Points on a hilly landscape, in no order, each with its height.
A ball rolls from a point to the lowest of its 5 nearest points, and stops where none of them is lower. Distance is the straight distance between rows; heights are no part of it.
(283) (h 3.29): [152 153 142 151 161 140 159  92 143 142 114 129 170  94 147 111 129 149
 147 192]
(884) (h 3.10): [ 89  47  80  90 111 120 122 154 138 130 121 120 107 204 129 100 158 128
 103  55]
(860) (h 4.79): [105 113 143 147 120 107 127 108  91 115 107 177 168  78 103 137 129 108
 109 159]
(653) (h 5.24): [181 169 194 150 173 157 148 121 102 128 141  93 138 103 121 130 161 106
 147 173]
(422) (h 4.38): [122 107  67 120  94 143 140  87 165 124  89 111  99  87 133 133 101 130
 157 130]
(817) (h 4.04): [126  87 137  99 130 138 117 139 107 106 130 106  80 143 116 116 135  91
 110 124]
(162) (h 4.03): [173 147  83 130 141 191 164 104 130 143 169  77 113 102 148 109 132 168
 192 192]
(836) (h 2.95): [135 126  81 138 111 153 103 133  88 170 169 102  88  95  89 100 105 106
 168 113]
(77) (h 3.61): [135 127 106 100 110 122 128 119 155  95 152  94  62 196 134 136 122 158
 123 111]
(138) (h 0.71): [134  98  83 103 127  68 113 133 136 112 182 174  81 204 155 158 191 117
 120 107]
(475) (h 3.54): [ 74  68  91 132 112 111 150 139 135 129 111 132 106 166 152 121  96 139
 107  90]
(735) (h 3.86): [146 114 104 170 192 140 184  58 118 155  70 164 157  97 142 104 120 140
 142 177]
(139) (h 3.46): [130 118 133 115 130 126 148 131 125 127 108 104 143 144 139 113 127 168
 151 109]
(493) (h 3.33): [167  75 139 167 103 143 140 153  79 172 161 133 111  67 108  73 150 101
 129 181]
(293) (h 4.67): [ 87 111 126 113 109 112 132 153 142 101  93 144 183 116 110 187  96 118
 104 124]
(266) (h 4.80): [135 130 148 109 145 152  99 120 105 140 155 146  72 113 121 105 128 104
 116 139]
(361) (h 3.12): [131 126  72 138 123 132 139 105 151 107 127  93 147 175 149 117 136 156
 165  76]
(533) (h 1.99): [159 145 109 152 145 151 141 128 124 145 140 103 149 106 171 117 136 124
 144 120]
(710) (h 2.89): [112  96  64 136  95 181  95 140  99 147 132 119 135 117 106  82 138 116
 128  92]
(249) (h 5.49): [114 126 151 124 157 104 197 117 124 125  89 149 206  98 113 170  75 154
 123 146]
(867) (h 2.97): [163 140 108 167 100 156 128 122  93 170 162 127 143 118 114  95 156 103
 178 149]
(682) (h 3.35): [168 173 145 148 138 157 151 100 129 125 128  53 119 100 171  93 133 168
 157 171]
(1038) (h 4.81): [118 203 191 154 128 103 148 142 150 105 149 126 118 184 180 137 127 145
 154 149]
(649) (h 5.62): [ 66 151 100 112 104 111 143 150 153 133 127 142 146  73 118 159  60 138
 107 134]
(916) (h 4.83): [118 118 127 138 136 112 144  72 139 164 104 202 150  70 122 148 122 141
 121 199]
(119) (h 4.70): [ 99 160 164 102 132 117  88 133 145 104 116 118 102 161 129 147  97 151
 107 163]
(397) (h 3.57): [164 118  92 151 158 120 138 106  89 155 131 150 126  38 122 112 124  97
 147 136]
(286) (h 2.13): [158 133 121 114 146 135 143 121 142 117 109 135 175 125 158 107 117 130
 143 153]
(1010) (h 6.26): [ 80 201 168  95 120 111 140 171 127  97 111 173 130 130  77 150  97 147
  61 107]
(728) (h 6.44): [ 61 138 140  69 115 100 108 164 169 107 138 180 131 168 100 161  97 154
  63  96]
(507) (h 3.69): [185 136 101 148 150 141 147 118 163 114 132  84 155 139 151  92 131 166
 198  87]
(693) (h 2.81): [ 79 207 173 123 116  76 148 185 150 112 140 189 205 129 143 121  95 176
 126 114]
(248) (h 3.28): [110  80 101 112 131 144 155 145 110 126 153 123 139  99 122 153 148 117
 118 103]
(192) (h 4.48): [141  85 106 159 134 136 110 112  85 158 126 193 142  64  79 142  92  95
  69 132]
(611) (h 1.97): [146 153  74 107  72 145  88 143  98 182 192  89  60 133 103  84 135 111
 183 122]
(1049) (h 2.36): [136 116  49 144 118 186 111 114 118 139 152 108 126  68 121  95 120 127
 172 114]
(807) (h 4.99): [100 148 173 143 181 105 155 110 135 141 103 160 174  66 137 149  94 111
 105 207]
(685) (h 4.39): [113 110  86 111 139 140 125  94 156 102 103  75  93 118 152 128 117 173
 132  98]
(424) (h 3.45): [139  92 118 132 139 105 118 136 100 121 119 145 163 129 131 129 127 101
 133 110]
(189) (h 2.15): [128 161 169 128 147 135 125 128 175 104  97 102 125 140 127 109 120 160
 150 155]
(221) (h 5.45): [126 141 172 132 114 107 154 109 135 145 120 176 132  64 100 163  86 126
  81 180]
(640) (h 4.15): [157 183 176 134 134 125 152 115 142 117 107 106 121 151 162 154 138 123
 138 142]
(521) (h 3.37): [107 145 170 108 134  82  92 156 168 115 110 132 131 173 138 155 120 143
 114  86]
(239) (h 5.28): [187 136 167 139 141 145 154 125  92 177 143 142 132  94 116 112 147 100
 112 165]
(201) (h 3.59): [161 145  96 111 117 150  72 134  82 124 162 115  89 141 124  89 142 149
 142 117]
(114) (h 3.93): [191 166 157 153 162 178 158  99 134 165 161 103 133  59 127 135 129 147
 137 185]
(354) (h 3.71): [120 219 229 131 139  88 118 140 145 117 112 147 140 144 170 159 124 133
 127 149]
(957) (h 4.89): [151 138 140 135 155 161 142 124 106 138 148 106  62  69 137  97 128 130
 117 189]
(741) (h 4.34): [ 94  80 114 107 130 103 119 127 158 120  97 134 145 131 100 164 122 128
 105  85]
(54) (h 5.27): [ 81 119 154 115 109  99 147 119 144 122 103 173 138  69 106 147  90 111
 113 127]
(442) (h 7.35): [ 92 164 143  89 114 100 100 146 125  94 156 175  97 214 108 159 144  98
  73 146]
(978) (h 4.60): [113  78 117 132 136 105 161 116 182 111 116 128 161  97 150 122 119 146
 122 153]
(975) (h 3.89): [171 161 143 181 129 188 128 149 117 197 161 117  93  62  99 109 159 121
 126 155]
(921) (h 4.17): [189 148 110 129 124 155  96 113 149  91 148  58 132 164 187  93 131 175
 159 122]
(930) (h 1.41): [100  86  90 153 118 114 124 134 157 117  91  90 144 178 146 123 143 150
 114  50]
(967) (h 1.78): [160 119 128 189 123 163 138 141  84 178 178 167  93  58  91 110 145  92
 115 180]
(936) (h 3.32): [146 122  85 152 106 183 105  89 138 143 159  90  91  83 148 119  96 142
 161 131]
(942) (h 1.98): [149 143  72  97 117 137 103 132 123 114 161 130  87 211 116 102 179 135
 124  98]
(18) (h 3.85): [ 74  96 108  99 108 192 143 136 143 145 108  88 105 210 136 127 146 151
  89  68]
(500) (h 4.50): [116 105 159 129 121  69 100 153 113  70 103 176 117 211 137 138 153  99
 119  98]
(435) (h 3.53): [115 144 154 102 108 103 159 151 142 121 115 112 147 154 122 158  79 124
 116 129]
(820) (h 1.80): [104 162 186 111 128  73 111 161 133  99 117 151 185 147 138 140 107 110
 116 120]
(629) (h 4.29): [119 169 196 137 164 124 136 104 138 133 125 132 159 106 132 151 134 128
 102 199]
(661) (h 5.15): [ 86 120 150 108 107  86 138 170 174  95  93 134 193 186 107 182 115 157
 145  42]
(291) (h 5.22): [ 95 149 158  87 116 114 115 159 123 123 101 153 113 122 107 144  99 122
  97 152]
(82) (h 3.74): [182 164 149 184  99 150 122 109  83 144 153 117 119 154 142 105 168  93
 177 130]
(237) (h 5.21): [136 155 130 100 134 163 143 101 165 115 108 119 105  47 148 139  92 110
 133 176]
(44) (h 4.52): [150 129 105 102 131 165 134 122 134 117 159  93  84 103 126  72 102 127
 166 143]
(660) (h 3.38): [129  96  47 166 143 185 130  88 134 153 139  92 141 102 124 140 115 171
 154  89]
(923) (h 3.31): [177 121 108 160  85 128 125 120  92 156 121 141 189  85 102 116 150 116
 155 105]
(831) (h 5.54): [103 148 196 143 130 135 170 124 138 156 113 135 115  53 113 138 100 112
 104 193]
(456) (h 4.11): [137  84  89 139 126 154 132  89 135 158 129 149 119  53 110 160 109 117
 135 167]
(231) (h 4.42): [124 167 117 113 147  82  99 116 171  85 138 111  73 216 149 133 150 146
 135 110]
(206) (h 3.26): [151 120 111 121 132 119 147 103 152 121 127 117 195 110 161 147 130 151
 157 151]
(423) (h 3.15): [152 131 106 160  90 123 112 134  88 182 139 145 124  85 104 108 130 107
 151 114]
(67) (h 6.84): [152 152 214 117 135 145  96 131  91 130 160 128  75 117 138 136 161  98
  96 172]
(314) (h 3.01): [118 106 140 128 127  95  97 142 143 107  98 115 136 191 135 150 171 137
 125  46]
(370) (h 4.51): [155  91 145 137 139 108 142 100  81 169  96 174 153  98 110 116 142  78
 120 170]
(153) (h 4.77): [ 81  83  55 150 155 184 150 113 196 126 102  83 126 136 130 124 109 160
 126  77]
(309) (h 3.72): [119  99 128 125 119 114 130 140 117 133 116 128 134 141 111 125 130 107
  82 106]
(585) (h 5.48): [ 51 122 126  94 133 130 129 160 172  96 115 113 138 161 116 167  84 150
  82  90]
(565) (h 4.13): [ 72  84 113 106 100 129  96 163 132 129 102 141 144 167  80 142 155 123
  83 119]
(905) (h 4.71): [ 86  95 167  97 113 110  96 158  89 121 128 166 101 118 100 128 117  91
  74 131]
(123) (h 3.21): [123 105 123  74 139 136  80 148 112 113 137 152  92 200 102 118 173 129
 114  88]
(622) (h 5.56): [141 146 181 109 128 148 146 136 116 132 119 129 126  83 135 106 115 115
 111 167]
(959) (h 3.73): [111  98 137 138 121  80  91 145  97 115  78 158 171 196 110 164 148 101
 107  76]
(1034) (h 3.27): [127 100  85 125 130 105  96 134 144  99 146 105 111 196 163 129 178 138
 162  74]
(385) (h 3.75): [112 108 133 140 125  82 124 125 134  94 125 149 113 192 146 144 122 134
 132  78]
(288) (h 2.93): [143  68  96 131 107 122 133 142 105 112 137 116 167 151 125 118 170 126
 122  46]
(722) (h 5.96): [140 123 190 108 148 126 129 125  93 152 132 155 112  94 127 136 145 100
 105 184]
(738) (h 3.06): [142  97  64 173 125 161 157 104 118 144 138 114 178  94 142 128 137 115
 200 109]
(334) (h 8.67): [134 154 214 132 150  95  97 168 101 102 152 160 128 200 126 153 161  89
  85 169]
(63) (h 0.57): [161 178  91 157 103 132 120 131  87 147 171  78 131 186 135  51 125 111
 201 114]
(375) (h 4.96): [116 134 120 112 162  95 114 150 191  82 101  85  77 203 147 153 148 165
 155  67]
(504) (h 5.18): [153 159 144 116 136  88 104 138 113 110 134 119 105 175 159 133 175 113
 139 122]

Call two points neighbours if one is among the 5 nearest of the other. Go from one point of each pair to the other, from neighbour to neighbour, staying as low as possible. Name the highest point that can't be avoided.
(942) / (820): (521)
(1049) / (63): (836)
(138) / (930): (123)

Where does a ball stop that starts at each point below?
(831): (533)
(221): (533)
(653): (533)
(905): (930)
